Each scene shows the same named points in several views. A view is turned or mirrored, shifted and resized as a whole, has a little noise and may leave points out.
In the rows, zero is written as 128.

Scene 1
View 1
mevil: [119 116 138 169 104 124 144 108 119]
Dedo: [121 120 136 157 107 128 147 108 117]
beke: [195 132 166 104 120 167 195  88 140]
Nufi: [176 140 143  76 149 183 184  83 128]
fosil: [156 168 112 112 130 156 164 109 139]
bubuk: [120 127 125 144 119 137 147 106 118]
bina: [137 147 112 103 137 157 152 101 121]
pema: [177 146 144 107 127 161 183  99 140]
regok: [125  94 157 153 106 137 152  93 106]
Sos: [112 132 120 161 107 127 137 117 121]
Bis: [ 96 116 113 137 128 139 130 103 103]
linu: [203 133 163  76 141 185 204  77 134]
beru: [110 103 135 120 138 156 143  87  97]
lasu: [113 102 144 156 111 130 142  99 103]
View 2
lasu: [133 109 100 174 162 156 170 155 105]
fosil: [162 105 122 129 118 143  87 134 131]
bina: [151  85  98 138 124 143  95 133 126]
Bis: [134  77  91 175 156 173 139 142  98]
mevil: [143 122 127 169 164 169 163 153  98]
beru: [125  80  68 169 148 142 144 147 115]
beke: [157 143 102 113 106  78 127 150 162]
Nufi: [150 103  80 117  96  91  93 143 158]
regok: [132 119 100 171 157 140 176 157 111]
bubuk: [147  99 109 157 146 161 138 143 108]
Dedo: [144 115 121 164 160 163 158 151 103]
Sos: [146 104 129 164 160 181 143 142  97]
View 3
pema: [183  95 101 162  61 140 119  88 151]
beke: [167  72  69 181  83 130 154 107 173]
Dedo: [142 125  99 143  41 167 172 154  56]
beru: [107 122 118 126  41 164 146  86  77]
fosil: [212 111 111 161  50 150 104 122 117]
regok: [109 116  85 144  57 158 189 139  67]
mevil: [166 118  92 151  47 162 168 169  63]
Nufi: [171  89 101 166  67 135 115  62 172]
Bis: [135 140 123 121  26 178 141 115  45]
bina: [181 123 119 146  40 158 111 100 106]
bubuk: [155 124 113 141  43 167 148 132  70]
Sos: [165 133 107 135  32 170 152 162  45]
linu: [169  73  81 186  87 121 129  69 204]
lasu: [114 122 102 132  49 166 180 138  55]
View 4
regok: [158 115 164 170 136 120 116 129 169]
Nufi: [110 110 130  99 188 145 106 207 126]
linu: [121  90 104 105 190 144  83 215 115]
fosil: [117 149 151 103 163  86 119 193 140]
pema: [117 120 134 108 178 123 105 197 132]
beke: [141  95 111 127 170 121  79 200 127]
mevil: [155 140 173 169 125  88 120 134 172]
beru: [137 138 180 144 146 122 139 139 169]
bina: [116 143 164 110 169 111 132 176 148]
lasu: [154 129 178 166 134 117 125 127 175]
Sos: [147 156 184 149 126  77 131 138 173]
Dedo: [152 138 172 160 131  94 120 137 169]
bubuk: [136 143 174 143 142 100 129 148 167]
View 5
regok: [175 134 109 157 116 158 120 148 144]
mevil: [184 105  87 148 128 167 113 151 156]
beke: [144 118 133 138 133 130 111  67 100]
lasu: [178 133  93 150 126 166 118 159 152]
Bis: [179 151  70 131 146 161  97 155 150]
bubuk: [177 144  83 140 136 159 102 151 149]
Dedo: [180 112  86 146 132 163 114 145 153]
Sos: [179  92  67 131 154 164  99 132 153]
linu: [134 141 138 130 143 116 102  48  79]
bina: [162 138  77 116 161 143  81 105 127]
pema: [147 135 108 122 151 131  87  76 105]
beru: [167 171  92 135 138 150  98 147 135]
Nufi: [141 148 113 119 153 124  87  69  94]
View 6
Dedo: [111 125 128 136  60 174 156  76 151]
fosil: [120  92 101 138  82 112  89 131 125]
Bis: [152 110 107 114  97 174 154  63 166]
linu: [132 109 125 144  81 131  39 121   3]
mevil: [105 127 133 138  54 177 166  75 156]
beru: [162 116 114 110 101 180 131  54 119]
beke: [109 121 135 153  61 141  64 119  31]
pema: [136 102 112 135  86 127  66 116  67]
regok: [119 132 144 127  61 192 155  54 116]
bubuk: [127 114 117 130  76 162 138  80 144]

In a view up to two points have been moved. Name them for each view, in the order of its rows, or write -.
view 1 | pema
view 2 | -
view 3 | mevil
view 4 | beru
view 5 | bubuk, Sos
view 6 | -
